Points on a hilly landscape, in no order, each with its height.
A ball rolls from a point to whichever of its 2 nearest points has the largest drop for the distance, and stops where none of them is lower. Distance is the straight distance between rows; heights are no part of it.
fazam (h 4.74): [139 138  92 185 154 163 160 125 152 126 170 115 146 159 129  77 107  59
 108 124 170  95 125  98  26 191 103 175 150 163 132 167 155 126 124 149
  85  95 124  97 195 107 132 111 162]
puf (h 0.92): [152 143 171 140 102 124 135  89 149 111 178 150 120 177 173 126 123 117
  96 127 143 142 143 156 125 152 145 150 139 132 109 159 163  78 128  88
 121  95 123  98 126 121 145 141 143]
dab (h 4.21): [ 84 133 176 145 117 104 131 173  93 103 175 192 160 132 175 177 144 172
 114 125 136 186 108 155 116 172 135 150 178 151 134 142 141  77 109  90
 127 122 144  96 142 146 139 188 161]
Nuna (h 4.47): [ 99 100 187 151 159  94 115 156  93 135 121 167 172 144 116 141 124 197
 110 176  88 161 138 119 157  96 164 173  88  91 146 118  85 205  83  74
 172 119 117 131  97 118  89  83 133]
Zutip (h 5.19): [ 78 171 161 102 128 134 121 133  87 152 125 136 142  97 131 176  91 150
 111 134 107 174 143 101 153 117 119 142 149 111 134 124 111 171  80 114
 181 151 184 159 132 173 117 140 134]
zigu (h 2.51): [148 108  90 126 104 102 122 149  62 136  95 102 159  63  67 166 120 133
 140  98 122 119 116 130 149 108  87  63 135 114 154  85  94 174 134 178
 125 129 144 183  75 169 146 165  89]
Liki (h 5.31): [202 131 116 161  93 139 129 124 162 107 142 174 137 120 156 133 160 110
 105 114 138  66 109 179  78 193  70 139 153 176 138 154 142  42 176 129
 116  87 115 101 202 134 163 164 111]
vakin (h 1.25): [131 119 138 134 141 129 134 163 143 122 141 153 116  76  38 124 100 121
 146 171 142 132 129 120 112 139 104 154  89  99 136 126  97 142 118 152
 113 104 129 137 170 120 117 140 129]
vuva (h 4.72): [133  95 138 120 145 117 126 144 131 126 145 130 119 119 113 173 193 148
 156 106 151 140 106 180 144 124 172 152 123 141 113  98 158  91 113 109
 110 132 106 119 140 100 128 143  99]
Bil (h 2.02): [105  89 124 138 138 103 132 164  42 153  99 134 140  76  74 170 127 116
 147 145 110 141 141 121 153 135  82 105 125 130 157  92 103 179 111 161
 139 141 169 181 143 150 111 175 114]
Vidam (h 5.67): [117  96 111 209  95  75 149 112  88 127 148 171 159 167 148  95 169  86
 130 102 171 120 121 169  56 177  99 160 151 196 170 146 182  92 157 154
  65 154 104  78 137 133 179 145 141]
vovef (h 6.42): [182  96  70 163 132 157 138 124 154 107 120 134 147 117 112  73 139  60
 116 101 134  49  95 129  71 149  92 117 120 174 126 152 141 137 169 165
  90 123 127  93 173 154 138 109  84]
kiro (h 4.50): [ 84 109 139 114 141  65 129 134 108 154 142 145 143 133 114 123 127 182
 191 123 123 167 132 106 148  91 154 132  98 113 159 109 132 138 117 151
  84 146 132 120  41  85 149 100 147]
Tef (h 3.75): [115 173 190 138 123 122  90 139 100 108 101 172 103 132 159 141 111 190
 105 111  86 138  93 144 183 114 114 105 161  97 122 121 131  72 179 109
 154 140 181  97 106 201 143 145 151]
Veb (h 5.71): [137 125  92 126 133 157 119  84  98 134 131 119 127 107 164  98 145 107
 126  52 151 149 104 115 144  90 126 117 157 198 133 115 158 141 139 132
 103 174 164 136 112 173 158 120  70]
Mibob (h 5.70): [150 111 104 145 104 127 133 112 137 112 107 134 126 119  90 110 118 125
 145  87 151 122  84 135 136  93 113  85 124 115 134 109 115 112 178 171
 100 140 140 119  85 144 162 119 109]
somif (h 2.85): [126 118 175 175 135 125 141 125 145  95 178 138 148 167 107 150 144 143
 108 162 176 177 146 177  99 164 179 211 100 139  92 131 161  75  76  77
 139 114  67 102 163 102 103 160 140]
Zosi (h 1.03): [147 139 125 135 144 160 124 189 148 108 141 123 166 109 131 100 131 140
 105 116 142 117  32 149  81 167 160 124 115 135 135 153 168 119 139 119
  80  71 130 127 178 129 102 111  83]
sidum (h 5.35): [103  91  80 169 134  95 147 138 119 139 111  98 107 135  85  94 150 112
 192 112 166 124 109 120 114 122 127 130 108 152 136 103 163 122 132 191
  73 166 107  98 100  77 148 108 144]
vanok (h 1.14): [160 204 145  83 134 171 126 131 164 158 116 122 145 126 136  80  52 137
 130 159 120 127 115  84 133  93 144 104  74  97 132 132  92 181 115 111
 153  94 136 154 133 123  74  38 130]
kekit (h 3.52): [ 42 159 156  84 195 180 152 121  94 147 102  85 142 156 159 158 127 156
 145 127 141 176 156 118 137  86 190 151 144 133 101 132 134  77  60  83
 140 209 124 118 119  92 114 148 155]
Puziv (h 4.93): [ 80 159 209 143 118  99 103 163  74 131 137 172 147 109  98 208 113 194
 108 124  97 204 141 111 174 141 118 126 139 102 151  96 117 146 106 109
 175 122 159 126 111 178 148 157 131]
nemi (h 2.75): [140 146 148 152 115 115 124 141 155 120 143 179 120 112  79 105  70 108
 113 140 134  94  83 109  92 133  71  96 118 114 151 144 110  88 170 168
  85 105 143 108 147 162 129 118 138]
zodus (h 1.66): [167 110 146  88 118 132 100  73 123 118 121  95 103 143 115 177 142 114
 112 114 155 157 217 173 178 101 155 146  95 134 104 121 139 162 114  99
 187 148  79 140 124  98 162 166 102]
Lemu (h 2.64): [175 174 135  92  89 139 129  45 151 112 146 107 123 173 174 149 108 113
  61 102 145 152 168 167 161  91 151 113 124 124  78 148 151 135 125  89
 175 127 106 127 109 121 133 121 103]
vate (h 5.91): [135  92  83 150 113  94 125 109 116 167 123 154 105  63  99  41 107  82
 126 135  95 128 134 117 135 116  46  65 134 131 179 127  76 163 165 204
  91  87 137 142  95 145 137  86 169]
kise (h 1.84): [122 166 118  93 122 163 125 156 112 165  90  84 151 102 141 156  95 193
  97 111  88 115  90  93 135 121 120  93 148  88 129 130  83 182 100 137
 153  93 174 186 117 181  98 100 152]
Zil (h 4.41): [102 109 154 138 174 131 136 143  86 103 114 125 151 144 132 150 188 145
 125 124 153 178 111 180 140 107 189 155 129 140 103 136 176 129  84  70
 125 153 119 134 142 139 121 148  93]
Nefam (h 4.32): [ 55 118 164 126 131  74 125 133  86 132 161 152 159 166 117 149 106 178
 148 114 119 175 134 124 160 123 178 146 101 126 145 135 150 104  93 120
 100 148 113  93  66 119 141 146 160]
Dubaz (h 4.43): [141 116  96 174 137 125 173 137 163 129 170  92 111 124 135 109 140  79
 158 158 162  95 156 116  49 201 109 167 135 146 131 138 155 105 133 158
  90 104  87 126 177  60 132 126 181]
Petug (h 0.40): [107 133 197 140 124 133 125 116  86  78 116 123 134 151 117 183 134 142
  99 131 140 164 173 176 164 112 145 136 130 125  95 132 155  98 119  77
 172 171 103 108 135 141 138 208  85]
babef (h 2.86): [104 149 122 132 131 158 151 123 150 103 106  81 124 170 120 162 123 139
 119 148 131  98 144 140  85 141 166 119 121 125  64 155 149  68 112 111
 131 137  93 113 151  95  88 185 151]
numi (h 3.08): [133 199 134 110 129 163 129 103 120 114  91  98 115 156 175 126  65 126
  96 115  96 120 116  88 137  89 123 103 147 113  79 146 132 119 135  83
 187 163 182 134 130 179 103 103 119]
vin (h 5.38): [140 147  65  85 141 164 136 127 140 154 112  62 141 136 105 118 148 142
 167  77 150 128  94 137 107  98 197 113 126 133 118  99 159 145 101 152
 110 150 125 145 100  72 141  98  79]
peguf (h 2.74): [162 120 121 160 105 124 101 159 140  85  93 112 176  95  70 190 139 159
  91 141 146 119 105 179 144 125 132  94 114  96 115 114 107 169 145 119
 149 106  98 165 133 143 116 155  56]
dile (h 5.21): [163 130  72 113 140 177 148 108 164 143 146 104 105 122 174  48 103  50
 106 139 120  98 133  99  85 140  92 143 146 152 138 160 124 161 154 133
 126 102 134 124 186 117 114 100 121]
pomi (h 6.83): [126  88 146 158 150 108 128 161 121 123 123 201 111 107 161  84 159 104
 147 174 118 103 118 107 125 163  86 167 170 173 160 115 112  92 166 122
  99 138 147 103 188 163 129 143 146]
kulet (h 1.82): [150 165 163 153 113 134 118 136 193 121 207 167 142 143 119 117  88  79
  88 164 152 148 145 117 115 189 120 175 138 116 129 148 128 116 138 132
 116  55 114 125 164 123 148 123 161]
Ran (h 1.75): [112 146 156 146 153 167 125 181 157  90 159 124 190 131 164 126 159 146
  90 154 149 149  64 148  63 168 161 158 127 143 124 179 185 104 105  71
 112 102 132 105 198 148  99 129  99]
gima (h 3.86): [132  92 148 169 109  97  91 178 164 136 100 174 143  98  89 123 153 209
 125 119  75 109  60 145 167 121 120  88 101  55 166  98  76 146 151 148
 114  96 119 141  44 160 113  77 110]
mik (h 2.28): [108 126 144 130 132 121 142 165 179 154 138 120 120  99  23 145  78 170
 174 153 128 101 127  94 109 139 117 125  76  79 149 120 118 136 121 163
 103  85 103 132 117  96 104  86 130]
kemu (h 3.78): [ 35 137 131  92 154 144 150 131  95 164 126  89 136 139 111 177 133 175
 170 102 134 174 146 116 131 112 184 136 135 144 121 114 175  97  77 124
 102 189 120 115  96  80 129 162 157]
Peda (h 1.95): [112 176 160  92 134 137 110 142 174 172 128 120 130 114  87 137  59 182
 150 150 104 126 133  96 121 106 133 118  83  63 147 110  96 157 113 152
 159  88 132 145 107 107 100  50 146]
toveb (h 4.98): [128 118  96 165 142 136 164 108 131 132 172 133 146 127 158  62 100  44
  80 152 142 106 144 102  77 170  76 163 151 150 133 168 124 164 112 144
 107  81 117 128 173 142 114  99 143]
fesil (h 5.36): [149  95  80 151 117 137 138 113 128 133 145 130 120  86 131 116 202 120
 140  62 145  88  91 163 122 159 112 107 153 204 157  91 151 125 146 162
  90 116 138 119 143 129 150 120  84]
sova (h 5.48): [136 105 124 162 108 118 110 134 150  90 139 170 145 135 107 117 142 153
 147  96 146 123  79 163 138 138 134 114  78 115 137 130 146  99 147 176
  82 112 118  99 105 136 147 119 109]
medat (h 1.22): [113 119 148 163 120 132 120  99 100  85  93 113 140 149  52 170 109  94
 105 159 144 133 162 155 132 113 133 138  93 107  73 146 117 109 112 102
 160 178  86  97 158 131 138 203 109]
miv (h 5.56): [108 106  93 191 128  91 160 122 103 109 145 139 142 145  96  83 127  89
 160 101 180 115 113 126  87 146 123 136 120 164 149 148 161 116 134 181
  60 137 120  84 133 113 161 130 145]
Nuse (h 2.30): [131 150 106  65 148 156 130 129 108 174 119  91 142 123 161 113 132 140
 130 122 116 136 116 101 134 107 138 109 139 135 148 114  97 177  81 138
 139 121 168 181 121 122 102 103 148]
rona (h 5.62): [124 179  71 101 146 186 137 135 138 125 100  43 193 150 123  73 103 119
 139  79 183 133  72 121  91 102 202 113  86 122 107 108 129 169 102 134
 115 131 115 147  96  81 116  66  80]
denub (h 1.39): [199 144 154 152  96 115 117 114 184  99 181 177 130 162 180 108 118  99
  86 180 137 123 145 154 105 179 106 177 144 117 124 147 130 101 161  92
 121  69  94 118 163 138 125 142 159]
saz (h 4.88): [101 113  37  92 145 125 158  99 120 171 111  62  74  96  94 108 183  78
 212 101 125 140 134  95  94  70 110 106 129 177 141 100 147 146 141 175
 108 218 135 130 103  68 173 103 131]
vitek (h 5.24): [130 132 145 166  81 101 127 142 152 116 152 138 150 157 101 175 115 176
 114 107 133 103 126 143 112 167 125 107  99  99 122 133 141 114 141 146
 115  99 106 110  98 115 141 134 134]
povag (h 5.34): [114 154 134  80 130 134 116  90  92 158 137 123  95 113 143 156 106  96
 124 130 108 161 187  95 170 129 115 132 165 132 123 123  95 162 117 129
 184 163 176 157 129 150 144 151 127]
nol (h 4.70): [ 80 113 136 107 167  88 136 158  77 149 103 131 156 140 118 119 127 185
 179 136 103 146 129 100 135 106 169 129 109 121 144 104 100 173  76 150
 132 139 142 162  77  99 102 103 172]
marar (h 4.65): [ 67 162 145 120 136 163 158 108 114 119 184 133 122 138 148 151 100  86
 107 124 151 171 165  85 131 156 115 159 169 162 106 129 150  92  95 111
 148 163 147 112 169 124 129 191 152]
sokev (h 4.71): [ 94 129 185 162 116 102 107 158 118 123 144 187 166 116  94 158  97 190
 109 145 111 149 129 110 154 134 133 135 117  86 135 129 106 151 102 125
 140  87 116 111 120 161 114 139 125]
rusi (h 1.34): [137 144 138 110 102 119 113 138 130 141 123 121 150 136 155 145 103 163
  96 125  89 120 125 102 141 143 123  89 149  77 117 133 108 152 126 121
 153  73 148 156  97 155 106 121 138]
bomi (h 5.96): [170 134  89 116 100 138 123 146 159 122  88 106 136 106  78 105  73 122
 145 124 111  81  99 120 124  79 106  85 105  76 131 118 105 134 181 157
 126 129 135 132  79 146 127 106 100]
Kozaz (h 3.44): [ 95 202 172 118 118 146  98 116 122 100 113 109 131 146 172 157  77 191
 103 108  98 120 116 111 158 102 136 105 158 105  96 148 139  70 150  81
 158 152 176 125  84 159 140 126 137]
Vifi (h 5.15): [179 150 124 138  77 128 120  95 171 101 157 167  96 131 162 170 197 131
 118  97 153  99 128 187 126 174 105 129 140 181 130 132 164  44 174 117
 103 114 112 102 150 113 161 167 129]
tagul (h 1.89): [172 168 129  73 134 162 110 110 166 148  94 128 105 119 150  62  88 100
 134 151  93 114 119  83 151  92 111 103 123 114 123 146  98 159 157 126
 141 124 175 139 133 155 108  79 132]
vitus (h 1.96): [111  95 155 152 122  93 107 118 112 113 131 203 131 164 200  62 123 144
 127 122 108 141 111 124 160 106 118 130 145 127 152 155 121 118 145 118
  90 123 141 108  92 171 137 100 152]
pofav (h 2.29): [ 96  91 133 141 115  64 118 131  52 122  68 127 125 157 152 109 112 142
 161 148  95 123 145 130 162  79 128  95 125 130 150 132 109 146 144 123
 129 180 141 130  52 143 119 131 160]
zir (h 5.65): [191 155 121  36 113 149 107  80 192 167 133 101  70 135 150 159 134 115
 132 126  98 154 188 129 150  72 112 112 115 111 118 131 126 158 148 136
 199 141 120 144 121  91 168 107 136]
kurug (h 0.48): [127 156 154 145  93  98 117 105 123  92 143 162 149 165 175 147 127 152
  79 134 128 162 138 161 139 134 160 155 141 128  97 150 132 131 107  74
 139 101 121 126 111 142  98 130 128]
Goba (h 2.84): [173 110 114  70 122 100 117 102 130 127  95  97  78 114 168 191 178 154
 160  94 102 104 146 153 187  98 117  99 155 124 128 101 117 150 138 128
 157 147 127 154  71 104 157 136 122]
refo (h 5.86): [107 114 110  95 158 156 144 101  82 150 122 105 108 126 135 118 154  99
 135  93 143 141 147 114 129  90 132 139 145 176 111 111 152 146 108 113
 113 192 154 136 138 128 161 160 116]
rumo (h 2.94): [119  85  76 145 129  95 115 154  92 155  98 122 127  56  94 100 154 139
 164 112 107 110  99 117 159 110  92  81 132 129 164  76  95 156 135 173
 108 124 159 163  62 162 120 112 121]
zepi (h 4.29): [108  96 175 158 133  83 106 179 131 166 124 185 116  82  59 122 111 189
 148 152  99 126 110 112 168 121 118 114  83  74 179  90  70 166 136 136
 113  95 116 128  75 165 109  79 125]
bopu (h 3.16): [111  91  81 134 181 123 161 160 114 149 122  91 131 116 109  97 129 133
 169 141 125  94 114 106  83 135 128 130 122 129 139 118 115 135 112 166
  90 112 134 141 154 101  99 117 169]
nel (h 3.21): [101 164 166  75 159 154 139  99 113 122 120  87 127 173 191 136 119 167
 118 118 110 153 154 129 147  92 186 134 147 152  85 139 152  90 104  68
 158 164 123 117 109 114 111 113 156]
Mati (h 4.15): [107 153 211 130 124 111 112 140 118 165 112 135 187 172 112 186 110 183
  76 153 103 160 169 103 148 103 150 154  76  87 117 122  97 202  60  98
 197 110  81 136 107 114  98 101  92]
sud (h 2.35): [138 127 165 146 116 100  79 113 145 132 130 212 123 143 170  81 132 132
  69 131  89 153 126 144 169 138 118 130 151  94 164 128  98 140 147 124
 129  89 138 117  95 186 127 111 135]
monop (h 3.56): [116 123 109 144 142 120 142 150 127 129 136 107 137 157 157 103 116 140
 127 133 139 106 105  99  79 157 132 134 139 128 118 152 143 116 105 142
  77 100 123 118 131 113 121 112 141]
Lezi (h 1.47): [105 112 136 141 148 117 128 165  74 129 133 167 127  74  72 132 129 103
 141 150 127 155 140 105 153 147  65 118 135 161 160 105 104 143 132 149
 158 156 165 137 198 170 143 181 137]
Gemi (h 4.36): [133 117 136  32 140 140 141  91 114 160 125  83  72 132 167 168 195 130
 186  56 157 131 145 164 153  56 172 107 147 147 122  88 169 107 149 112
 129 195 151 133  42  80 142 103 114]
lubo (h 4.76): [ 86  76 148 163 166  77 137 202  62 114  99 174 157 104 114 118 136 167
 127 185  96 171 137 109 154 128 148 152 123 112 156 124  83 178  81  98
 145 120 146 152 131 148  69 126 158]
duku (h 3.29): [151 155 116 142 104 149 113 164 153 104 105  90 190 147  89 161  67 150
  80 134 141 123  97 160 106 138 157 107 106  86 102 148 128 165 109 116
 152  87 104 152 134 117  87 143  59]
raniv (h 2.34): [161 114 134  85 116 104 115  92 135 138  90 101  83 135 106 196 154 156
 151 124 128 108 203 155 170  87 125 115  95 106 100  97  97 153 137 119
 187 142 112 137  86 102 143 127 108]
dob (h 5.85): [192 131  73  52 112 181 131  86 175 154 102  57  98 146 143 112 120 107
 126 122 123 117 167 123 124  95 139 108 116 123 105 152 129 147 146 122
 182 155 119 127 152  99 141 117 138]
Rilov (h 2.27): [153 181 141 135  88 146 114 127 181 142 183 195 121 122 101 103  79  61
  80 153 121 117 118 125 120 168  73 126 146 102 151 144 114 101 166 170
 123  76 136  92 168 160 147 116 156]
kuni (h 3.83): [106 108 161 181 166 121 142 131 102 108 106 127 164 136 139 136 143  94
  91 177 138 163 140 137 130 132 172 199 124 133 114 144 111 151  56  89
 164 134 104 142 192 147  80 152 118]
duk (h 4.73): [106 109  92 129 140 129 163 136 182 119 135 109  60 120 123 124 155 115
 194 135 145 107 148 114  86 152 118 149 117 147 117 137 164  72 138 155
  89 143 106 109 153  79 146 143 158]
Bedu (h 4.13): [147 131  90 150 123 126 155 145 184 157 185 112 118 114 128  85 117  97
 134 146 122  72 106 104  75 186 123 128 111 126 150 131 151 123 154 184
  82  60 104 133 143  69 140  71 177]
tigi (h 4.35): [ 88 128 176 145 128 110 138 137  90 122 179 192 157 135 158 143 153 117
 128 146 159 168 151 127 115 156 132 180 162 188 154 120 169  54 124  94
  95 161 130  94 158 130 162 187 165]
Bug (h 6.43): [166 128  71 131 131 156 148 122 159 137 124  77 142 119  94  45  98  96
 140 115 149  79  67 101  86 115 144 104  89 118 117 125 136 145 162 174
  75 102 118 118 107 102 120  55 105]
Neleb (h 4.95): [147 119 116 124 137 134 124 137 172 116 155 120 107 114 134 142 192 159
 157  75 153 123  72 154 107 171 171 159 111 154 131 114 183  87 125 125
  89 108 118 110 112  65 144 118 119]
foni (h 4.11): [122 106 158 130 174 146 144 102  94  80 133 129 148 151 157 113 160  96
  90 144 151 172 151 145 154 111 160 182 138 167 102 148 139 122  88  51
 154 153 122 133 188 163 117 160 107]
Rolup (h 2.17): [138 126 173 157 114 113 114 156 155 132 138 203 117  72  20 143 104 130
 139 152 125 120 116 123 144 134  69 113  89  92 145 117  92 111 165 174
 127 108 118 117 145 171 130 121 126]
sigup (h 5.51): [145 107 110 200  92 102 136 105 103 114 121 170 140 148 138 113 163 100
 126 126 154  62 138 158  81 166  59 129 156 188 136 143 134  74 182 152
  96 124 109  92 170 152 167 150 143]
Taz (h 5.11): [ 71  99  69 128 143 108 173 113 119 131 125 105  77  98 110  90 181 103
 232 103 132 122 105 106 111  87 114 126 111 166 150 102 164 114 168 189
  43 210 123 101  88  91 156  96 127]
vali (h 4.16): [ 53 120 164 130 131  58 141 146 105 150 156 149 129 167 130 143 124 156
 184 164 137 186 185 119 127 145 157 177 133 126 149 110 138 100 101 113
 111 150 106 105  91  76 132 153 195]
Kato (h 2.01): [ 88 135 117 123 139 143 152 158  85 144 147 127 116 104  93 135 118 108
 159 133 142 122 123  95 117 154  96 135 149 168 156 113 132 104 120 166
 101 151 148 126 188 138 141 170 141]
susu (h 2.22): [190  86 125 126 127 124 102 148 147 109 127 166  99  84  95 181 185 120
 115 124 143 111 117 182 169 137  96 129 114 134 134 125  99 129 159 118
 154 113 126 149 161 149 142 156  81]
zini (h 3.99): [ 69 138 132 113 133 112 144 140 119 154 161 107  88 130 108 148 135 127
 202 148 137 173 171 113 124 145 153 152 138 143 141 105 152  73  96 138
  99 187 124 108 120  72 145 168 162]
rurez (h 6.05): [172 128  81 106  95 138 114  89 186 120 121  87  94 142 138 129 130 106
 129 110 118 107 144 138 127 126 111  98 126 121 113 145 135 135 167 145
 140 117 109 134 109 110 151 116 102]
feri (h 5.00): [ 73 146 157 128 171 119 139 148  51 126 109 139 156 114 127 117 105 131
 126 181 103 160 133  70 150 131 126 154 138 107 128 134  97 160  72 108
 186 132 152 155 149 162  87 132 163]
ves (h 1.29): [154 140 162 103 120 156 110 122 119  91  91 126 108 123 129 167 149 147
 119 129 138 115 128 150 155 110 141 127 133 111 101 125 142 107 147  80
 174 133 123 122 151 156 129 158  86]
rel (h 1.80): [144 150 113 124 137 186 123 169 161 117 136  86 163 117 108 134  96 115
 101 135 141 112 102 125  65 153 137 125 119 123 113 159 133 118 101 112
 112 100 152 153 207 124  93 144 103]
Koli (h 2.93): [125 186 156  86 109 154 139  68 143 120 124  74 124 205 180 146  99 112
  98 127 136 151 166 132 140 104 186 122 118 122  73 170 144 103  98  97
 184 151 100 109 114  99  95 121 142]
bem (h 4.04): [133 117 156  55 134 169 135  93 128 130  98  62  78 120 148 201 165 156
 170  87 134 116 164 177 168  68 182 100 138 132  98  91 165  78 140  83
 154 186 129 146  75  95 131 153 109]
kotab (h 4.99): [123 111 193 166 102  88 131 145 142 121 131 164 117 138  70 171 120 172
 144 161 117 114 167 122 151 149 115 121 109  93 119 103 109 139 133 128
 145 128 108 114 104 130 128 166 130]
tama (h 1.88): [103 120 148 130 118  79 121  86  58 118  98 129 154 185 215 108 137 158
 106 110  94 135 143 108 172  91 148 112 152 124 115 144 121 145 116 109
 146 144 165 127  63 156 127 119 159]
ripi (h 3.63): [131 134  93  99 132 189 143 112 136 115  66  65  79 119 144 169 152 150
 164 100 127 105 143 143 148  73 154  92 170 138  82 119 151  72 153 105
 157 209 134 126 118 117 140 179  89]
boses (h 5.87): [119 129  90 102 154 182 139 125 122 124 106  77 178 170 157  68 128 123
 111  95 163 126  85 130  90 114 186 139 117 151  98 156 163 178 100 104
 112 125 113 125 138 113  96  75  95]
Forul (h 1.51): [101 115 121 153 137  89 133 104  74 101 131 148 171 176 189  68  99 130
 108 132 115 148 118 128 134  88 144 156 133 121 122 157 114 156 104 117
 121 124 136 100  88 156 119 110 147]
Sug (h 5.16): [144 122  62 122 112 138 129 141 163 151 133  82 131  92 123 131 158 138
 153  74 145  97  84 142 118 171 153 110 104 155 138 103 169 147 123 148
  87 116 136 138 124  88 131 120 102]
Tetov (h 3.87): [135 108  84 163 117 111 137 129 165 152 149 109 105 150 171  68 145 116
 146 113 125 104 125  96  83 157 126 129 134 143 146 146 154 117 162 177
  73 100 116 113  87  95 155  68 168]
Zotep (h 3.76): [126 140 154 129 116 131 118 150 123 132  81 101 202 156  90 152  99 164
  95 143 126 120 123 136 129 101 170 122  73  83 114 126  93 201  88 110
 178 110  85 146  92 123  94 107  69]
beke (h 3.22): [156 109  81  93 115 134 133 127 143 114  90  75  84 123 152 202 182 152
 173  90 120  73 116 144 155 111 131  88 165 124 110 105 126  97 177 109
 153 154 142 154 114 116 144 156  80]
nuzap (h 4.97): [167 101 126 153 128 102 144 108 161 100 144 140  70 140 144 143 178 116
 162 117 149  96 153 164 108 158 114 145 130 149 125 122 163  68 147 138
 103 145 106  90 126 105 152 161 151]
lesub (h 4.02): [110 155 190 145 114 119 105 159 117  99 142 180 136 143 183 158 139 184
  93 142 100 137  97 126 138 165 123 121 172 122 130 160 131  79 148  96
 149  93 167 112 157 187 118 162 148]
tase (h 2.70): [130  78  86  89 158 100 150 120 112 151 116 107 104 126 145 103 152 126
 169 141 106  97 136 107 122 122 122 118 137 152 142 129 104 177 123 148
 126 128 151 171 128 116 113 122 153]
pafaf (h 6.18): [164 104  84 156 137 137 132 131 123 115  97 106 172 130 113  61 120  94
 119 126 148  85  78 139  84 139 135 124  92 134 108 154 124 164 141 143
  93  99 114 138 142 139 106  97  77]
tumu (h 5.54): [151 136 113 140 113 166 128 115 138 138 164 148 145 107 129 107 139 107
 102  47 145 131  88 120 115 145 112 125 141 187 149 128 165 113 156 158
  90 122 146 119 149 150 186 113  88]
Sivek (h 2.24): [150 140 161  76 118 157 102  71 127 105 136 116 132 145 143 144 130 127
  91 113 149 164 147 166 192  64 168 127 103 124 106 118 143 170 109  99
 170 154 105 130  98 128 130  99  76]
bolal (h 2.67): [138 172 124 107 136 149 111  79 106 102  82 111 110 125 128 116  75  96
 112 109 124 145 122 113 167  67 125  93 132 131  88 134 114 137 160 121
 168 184 160 140 128 181 142 124  93]
mir (h 2.76): [158  98 144 175  96 104 117 144 144 123 143 196 127 102 122 116 146 102
  87 152 110 119 121 170 146 170  98 127 146  97 155 128  94 142 149 140
 115  62 126 141 136 156 135 129 134]
Dup (h 2.47): [ 90 122 124 133 149 119 143 164 113 155 181 167 112  90 113 103 104  80
 143 195 130 127 157  68 114 176  90 157 158 126 168 106 107 114 129 159
 114 112 137 137 175 126 124 148 185]
pogol (h 3.12): [166  72 136 140 118 114 124 166 170 145 163 199  97  75 108 152 181 138
 123 167  97 117 134 160 157 178  91 146 130 105 163 102  87 130 119 125
 135  62 117 168 132 125 110 126 138]
Surit (h 2.66): [127 152 148 136 111 107 123 158 154 152 196 218 112  92 121  81 107  71
 113 178 114 135 147  80 112 187  53 128 182 114 157 111  95 112 177 162
 116  88 146 128 161 168 134 140 201]
zibik (h 2.37): [140 153 105 121 136 199 137 121 175 109 140  63 124 152 139 146 103  86
  93 140 149  95 134 141  76 171 142 146 120 133 105 176 153  94 111 107
 148 105 112 126 213  86 107 165 131]
sepet (h 3.39): [123  84 133 166 128  91  84 158  89 136  64 155 148  75 123  96 125 174
 135 126  85 131  60 130 174  81 110  79 146  78 178  86  65 164 156 155
 111 132 153 161  42 182 110  88 122]
Zas (h 6.02): [ 99  94  88 148 156 125 138 109  77 130 111  93 124 149 127 106 164  89
 134 118 168 113 155 132 108 139 135 158 137 163 119 107 158 147  88 136
 104 168 115 114 155 117 135 154 128]
Folor (h 2.82): [169 116 138 115 127 101  97 141 157 144 129 181  66  78  89 170 152 134
 114 151  90 126 177 170 178 133  82 115 133  97 140  98  84 162 142 126
 168 111 110 153 119 144 144 142 116]
rof (h 2.09): [167 131 162 132 121 149 108 167 121  85  66 111 153 123 110 183 159 171
  88 144 112 140 102 170 162 109 148  97 124  97  84 136 121 156 136  76
 199 128 124 142 126 169 109 153  32]
bugof (h 4.51): [ 66 140 143 140 161 160 145 147 119 125 209 128 138 137 151 143 146 120
 125 115 168 177 137 109 107 166 160 184 167 168 129 134 171  75  84 101
  95 165 144 115 163  92 128 175 159]
fivok (h 0.90): [140 165 168 123  98 106 117 126 132 135 130 153 142 165 177 157 107 152
  59 174  91 136 157 138 158 152 124 141 142  93 104 144  86 170  93  81
 169  72 127 145 113 151 110 117 134]
mozek (h 3.23): [109 125 146 130 132 143 129 110 130 118 132 100 123 168 137 170 119 123
 136 171 142 139 185 138 120 152 141 160 129 127 103 145 113 103  82 103
 168 150  93 133 160  67 129 198 168]
Gub (h 2.69): [ 97 118 152 119 116  68 106 111  85 131  76 168  78 153 167 117  97 126
 178 150  76 137 173  94 182  75 119 102 140 114 120 113 117 115 152 130
 163 178 160 108  78 168 142 118 173]
tir (h 5.47): [163 120  60 113 131 141 140 107 158 164 127 103 112 108 138  45  89  93
 116 115 101  79 101  72 101 130  65  82 147 147 159 153 107 153 187 161
  97 112 144 147 152 157 124  68 139]
pon (h 4.64): [128 113  80  58 119 132 135  92 125 166 113  63  80 116 151 147 174 107
 203  79 133 142 143 133 141  70 138 107 126 131 137  85 159 153 126 171
 120 200 136 141  70  48 163  95 138]
bim (h 4.79): [ 93 202 144  95 116 166 140 108 156 139 182 124 131 148 154 150  86  85
  87 139 136 146 157  84 122 175 129 156 150 124 109 151 114 111  90 107
 148 117 145 142 169 131 120 142 151]
Bipus (h 6.65): [154  89  94 158 165 132 151 128 110 130 134 163 126  86 115  80 156  82
 132 146 125  70 123 118  87 149  64 148 140 171 153 111 120 109 162 156
  92 120 124 121 205 147 120 117 121]
zoko (h 5.49): [147 145 115  58 144 142 113  74 136 173 124 118  63 112 177 129 126  76
 122 126 105 165 213 111 155  88  98 144 151 149 135 139 109 161 129 125
 190 169 142 146 143 102 164 137 151]
Dola (h 2.36): [107 142 153 168 176 159 124 163 154  94 144 103 172 164 121 131 122 144
  97 148 162 171  98 145  86 148 193 175  99 107  93 161 163 110  66  67
 127 107  80 109 179 114  88 135 113]
gazi (h 6.22): [180 150  86 115  60 149 114 102 183 131 138 114 138 152 173  93 110  98
  96 102 115  88 101 123 108 140 132  72 112 104 142 163 153 110 186 162
  96  90 118 112 104 123 141  73 123]
Tes (h 3.54): [ 97  99 138 156 130 100 149 142  87 109 104 114 158 156 109 154 118 129
 116 181 122 133 185 138 111 150 165 176 110 102 113 135 103 161  79 111
 154 128 108 145 161 120 104 169 157]
muter (h 6.24): [170 157  91 115  99 140 116 138 187 140 130 125 137 103 104  68  81 106
 128 123 107 102  78 116 113 122 116  79  85  95 151 137 125 142 168 161
 102  67 129 137 108 122 100  56 126]
Kivot (h 2.04): [131 146 116 117 142 155 128  91 111 115  71  90 123 144  82 137  79  99
 137 121 150 133 145 113 124  63 129 110  92 111  81 140 109 124 111 142
 164 193 106 115 146 130 140 161 107]
nez (h 5.72): [156 106  76 130 130 119 110  98 142 156 123 143  66  82 140  63 129  96
 143 118  91 102 118 106 137  86  44  94 152 158 174 116  87 164 195 165
 110 142 160 135 111 161 152  97 138]
Gemap (h 2.77): [188  78 121 121 115 130  94 138 170  86 127 156 121 114 140 154 214 154
 138 115 148 101  79 177 154 163 127 113 123 146 132 116 120 122 154 122
 110  87 126 145 143 124 112 139  71]

Call two points neighbours if one is among the 2 nearest of the other. Go from one point of each pair to the other, from neighbour to neighbour, staying as low as possible. Name the highest point that can't be avoided.
Zosi and susu: vuva
kurug and Lezi: Surit
vanok and vakin: mik
Forul and susu: pogol

Where does a ball stop that starts at each point below?
Bedu: kurug
marar: Petug
tumu: Zosi
miv: zodus
kiro: zodus
dob: Petug
boses: Zosi
